Points, in no order, along strands that fork and pass close to each other.
In the rows, zero is written as 128.
Points whose rows are less than 99 apart are linked; no others are. Some points are linked to none.
kagu: [148 113 138  76  80 102  91 120 150 187 130 101 112 130 145 131 139  77
 183 112]
Reg: [ 73  95  94 123 140 141  96  71 129 140 125 130 107  98 185  88 110 147
 109  83]
zit: [136 121  76 106 152 115  86  82 148 135 211 161  92 172  91 155 109 137
 144  78]
Fof: [100 169 183 131 127 147 136 163 111 109  95 112 168  83 178  92 115 105
 139 166]
selor: [124 116 121  97  69  95 106 129 127 153 186 105 100 127 119 170 123 159
 173 149]
giran: [ 91 123 149 172 120 150 147 125 104  96 116 118 151  93 149 123 124 168
  94 171]
Roso: [130 178  93 124 136 113 104 133 122  94 209 202 107 164  70 137 116 128
 149  87]
zov: [144 150 118  97 145 138 120  90 113 110 172 153 149 112 144 153 112  71
 128 112]
Tige: [156 117 154 128 214 152 134 102 102  49 173 113 140 111 111 128  95 138
 115 149]
gutu: [115 155 153 160 130 135 137 195 110 116  65 172 115 106 136 114 177 148
 128 166]
Lib: [139 165  68 129  94 121 130  93 145 156 162 121 164 180  95 145  83  82
 121  75]
nube: [189 118 171  95 171 150 141 153 101  52 142 154 131 114 106 131 133 117
 144 171]
Nabev: [123  93 118 157 116 120 125  91 129 124 138 118 123 141  83 155 126 166
 118 134]
Fide: [133  63 190 115 154 116 137 119 138 101 126 106 104 136 119 151 131 148
 122 137]
keru: [123 144 200 109 126 160 134 164 105  92 115 129 148 104 187 135 115 128
 142 179]
kileg: [176 167 131 103 169 141 110 104 124 116 146 142 147 137 109 120 135  69
 157  98]
zeni: [133 158 166 136 182 133 117  81 128 110 112  89 132 129 148 100 120 113
 152 108]
rav: [112 158  56 140 159 135 122  86 142 148 151  95 105 121 148 136 124 146
 115  90]
sodur: [161 136 123 112 185  89 105 144 159 150 121 122  37 151 120 158 169 151
 157  98]
Fili: [128 155 202  95 132 140 128 161 118 130  70 105 153  99 188  90 121  76
 165 146]
lubat: [144 129  92 108  90 111 118 126 144  92 212 194 120 188  56 129 108 123
 151  87]
kan: [116 146  55 152 115 160 142 156 127 126 138 162 129 139 126 144 135 161
  89 128]
Temik: [136 147 134 132 105 135 134 193 123 119 103 169  93 127 123 137 189 135
 154 152]
repiz: [112 123 199 166 138 132 168 160 123 134  78  89 171 111 102 126 175 105
  93 148]
losu: [164 182  89 132 159 123 143 198 118  94 148 162 113 146  56 152 155 146
 131 130]
mesu: [111 141  90 176 138 111 122 108 125 119 154 111 102 152  77 161 133 193
 120 111]
sib: [157  82 112  97  87  95 118 166 155 176 116 136  72 141 140 170 161 143
 139 143]
Melu: [178 104 171 106 158 141 152 162 155 123  89 129 120 143 175 135 146  88
 125 160]
pere: [158 111 154 116 166 148 124 117  79  39 160 143 123 100  75 110 112 135
 136 173]
geni: [139 148  67 164 124 111 153 130 135 152 142  95 136 149  63 174 147 164
  90 123]
lado: [ 93 136 196 136 185 113 101  73 133 118 113  67  95 122 143 112 112 142
 159  88]
budiv: [162 139  88 114  96 120 150 122 153 120 175 157 147 197  73 121 101  96
 132  83]
kez: [142  56 131 143  77 138 146 101 137 138 123 104 175 135 142 128 103 129
  91 174]
Boru: [133 117 121  99  44 101 117 163 124 208 105 113 135 107 144 134 132  76
 166 125]
pinop: [ 81 109  67 132  85 132 101  87 128 155 165 152 104 147 121 131 115 184
 119 101]
Folom: [155 127 135 125  82 116 112 194 123 118  99 202 103 168  79 121 168 144
 166 141]
pabi: [114 152 127 146 187 186 144  82 121  82 149 117 160  95 182 128 100 124
 107 131]
Pid: [150 145 125 156 108 120 151 148 116 116  86 146 156 168  62 116 134 126
 117 124]
Pil: [152 103 182 124 120 118 156 140 123 109 112  96 140 119  82 147 137 133
 132 157]
zivap: [123  73 100 129  81 161 145 103 127 126 165 129 162 110 176 146  97 141
 101 169]
Gige: [168 128  92  93 157 105 120 170 164 148 146 146  54 142 146 178 168 123
 147 104]
ges: [148 145 152 150 214 169 156 109 117  60 121 106 150 113 143 110 125 126
 112 133]
Pina: [134  93 164 121 143 136 164 177 153 135  81 130 101 121 199 154 143 129
  93 168]
kega: [140 208  80 124 160 130 118 160 131 114 158 171 115 159  73 140 153 136
 149  94]
Geba: [123  94 133 109 171 112  96  66 161 167  72 112 107 137 172  71 127 101
 131  93]
Zez: [141 153 102 109 204 121  94  91 105  91 208 122 145 139  81 119 116 109
 152 111]
mor: [130  94 179 118 131 181 144 139 113  82 115 152 151 102 195 104 109 109
 126 189]
Gup: [102 185 153 136 124  80 111 144 126 142 130  78  88 114 102 151 138 168
 184 111]
safo: [116 122 117 127 161 153 172 166 145 122  90 113 126  95 218 137 130 133
  80 142]
Valet: [124 137  98 144 129 164 173 182 123 139  92 157 156  92 195 114 138 117
  73 151]
sugo: [124  67 161 144 117 169 115 118 112 109 106 184 158 115 172  75 114 130
 108 177]
Vuf: [139  84 130 110 121 134  86  84 130 129 129 163 109 166 114 101 125 126
 159 124]
tos: [129 122 106 167 110 158 162 186 136 163  64 171 171 109 149  97 127 132
  59 164]
suvik: [107 123 138 170 137 121 150  91 149 158  99  58 156 124 132 143 113 133
  82 128]
bas: [158 108 113  87 112 120 136 187 152 139 132 160  68 122 162 186 172 125
 147 142]
kovim: [ 86 140  55 124 111 133 111  67 130 153 173 120 121 116 124 144 112 142
 123  81]
Vuz: [114 129 202 142  91  94 132 167 122 138 108  97 126 111  97 138 156 142
 145 165]
nuza: [167 171 113 114 209 142 108  90 116  83 161 141 158 153  76  93 115  82
 145  96]
gefet: [ 81 115 127 162 117 159 128  91  98  91 165 118 128 109 151 133 104 185
 118 158]
rigig: [102 131 184 167 147 150 170 131 120  98 104  87 166 110 128 137 138 135
  88 150]
Pap: [144  96 124 106  49  87 120 162 137 173 137 107  93 139 106 182 145 158
 156 156]
Vodi: [133 138  69 116  94 132 128 147 126 124 171 173 126 158 110 171 132 142
 126 123]
Zarib: [116 170  87 155 128 136 139 133 124 143 110 132 145 128 123 114 140 128
 103 109]
movi: [ 92 119 127 192  79 125 156 132 126 122 106 141 167 171  34  91 117 160
  79 120]
kule: [ 85 157 112 126 145 166 145 115 115 110 140 118 143  76 194 137 118 119
 110 101]
Monir: [160 132 111 110  69  96 134 142 137 189 115  77 153 140 116 155 131 100
 151 142]
monad: [103  85  95 133  64 154 127 131 109 150 144 165 155  92 168 131 116 127
 111 149]
vodef: [128  67 161 118 102 140 126  98 137 149 112 113 153 113 191 101  92 109
 107 161]
Suv: [136 135  98 135 159 139 107  83 114  97 199 121 137 127  95 139 107 154
 136 122]
Nulo: [115  81 168 142 131 118 138  84 157 167  92  97 145 118 162 111 121 120
  95 137]
dep: [164 126  81 112 145 126 125 136 117  99 202 148 134 153  79 161 117 142
 124 129]
dumo: [192 154 103 119 151 134 170 207 114  86 109 154 140 154  61 146 164 119
 106 145]
nore: [ 77 159 120 157  96 117 123 116 117 176  95  79 152  79 149  77 118 131
 132 119]
Fumip: [127  80 133 130 128 173 102  81 112 100 133 190 147 147 140  94 108 130
 131 145]
diba: [110  97 104 133 168 150 116  61 147 150  98 123 135 124 178  73 113 118
  98  96]
vilo: [139 132 105 132 115 118 142 160 145 164  83 122 131 118 147 130 154 103
 118 128]
gar: [108 136 200 158 170 127 148 113 143 150  73  69 153 118 118 102 151 101
 109 114]
rovug: [ 95 163 103 158 151 127 147  89 139 141 128  63 131 110 142 138 113 155
 104 116]
Kizu: [157  94 171 121 198 105 139 124 123  96 154 100  82 139  83 147 143 150
 120 115]
zur: [ 81 167 151 132 167 110 105 104 123 126 133  84  77 113 140 134 123 161
 163 101]
gizib: [109 137  66 131  94 124 124  93 147 176 135 136 146 168 124 110  92 101
 105  59]
ture: [102 170 111 109 145 133 130  95  98  88 167 149 158  70 192 160  96  89
 125 109]
Mis: [ 56  98 115 136 114 153  95  84 113 116 151 136 114  94 180 101 103 174
 128 132]
mef: [194 115 181  80 155 139 136 169 134  90 131 144 129 124 154 145 146  90
 157 171]
bizof: [180 131 136  96 151  94 107 121 110 100 140 124 124 150  32 116 124 118
 153 129]
duvib: [154 144 154 111 139 138 113 101 131 120 111 113 154 132 141 103 132  72
 154 122]
guvu: [139 160 168 120 111  72 111 164 128 152 118  95  73 125  85 149 168 140
 190 132]
non: [108 131 105  97 104 107 113 104 116 151 111 187 158 108 165 108 101  58
 135  67]
Sota: [127 113  81 113  76 128 139 171 122 175 122 138 155 101 164 144 132 110
 111 131]
nul: [100 189 176 154 175 129 143 123 128 126  77  73 138 105 149 105 133 115
 128 127]
Korum: [116 152 154  89  89  97 111 195 124 153 111 113  73 107 144 141 157 139
 185 132]
noz: [162 144  94 144  95  96 145 153 143 154 118  93 149 151  74 175 140 125
 118 135]
ditut: [110 137 141 181 114 122 157 189 130 154  59 169 137 114 114 106 168 150
  80 160]
Tovi: [136 115 173 123 214 102 111 136 136 116 133 113  42 146 129 141 148 163
 151 104]
pinok: [149 110 140  84  93 121  86  88 124 143 148 144 124 148 117 127 117  90
 181 107]
Zof: [106  98  88 149  84 125 115  87 159 167 124 163 137 175 122  68  89 123
 100  81]
rugu: [104 150 185 122  65  91 120 198 112 158  99 111 100 100 138 117 148 139
 173 172]
Gulig: [119  97 201  95 121 124 113 134 135 152  89 110 141 112 194  88 109  98
 145 150]
sok: [103 109 106 164  74 109 129 100 120 150 123 123 147 169  75 114 114 171
 101 120]
Lini: [ 81  99  72 146  63 122 118 125 152 154 146 187 106 163 117  93  98 162
 108  94]

A fork is a point with three links. Follow the links from the first point to the second and name the forks in between, in order.
Zof; mesu | vodef
Zarib; repiz | kileg zeni
Mis; Gup | zeni
ditut; vilo | kileg
Korum; Tige | zeni kileg
tos; suvik | kileg vodef

A fork is a point with three links, a tip a point with one. Leave the first point through the second and follow the links. Name the first fork or tip that comes.
ture; kule | Folom
zeni; nul | Geba
sok; Nabev | vodef
Geba; diba | zeni
Fili; Fof | movi
Nulo; suvik | dumo
safo; Pina | kileg

Follow the links from the first point to the second, and from the first to the third. Name the last point that the two ways share.
losu; Boru; Sota | vodef
gar; Fide; Valet | zeni
movi; gizib; Suv | vodef
ditut; Reg; dep | kileg
giran; Fumip; safo | kileg
kan; Geba; selor | zeni

Name the points in between on the shortest way along the links from the first point to the second, in order.
pabi; Sota | kule ture zov kileg nuza Zez Suv dep Vodi kan Zarib vilo
vodef; lubat | Nulo suvik rovug rav kovim pinop Lini Zof gizib Lib budiv
rugu; Fili | Korum guvu Gup zur lado zeni duvib kileg nuza Zez Suv dep Vodi kan Zarib vilo Sota monad zivap kez vodef Gulig
Gup; sodur | guvu Korum rugu Vuz Pil Fide Kizu Tovi
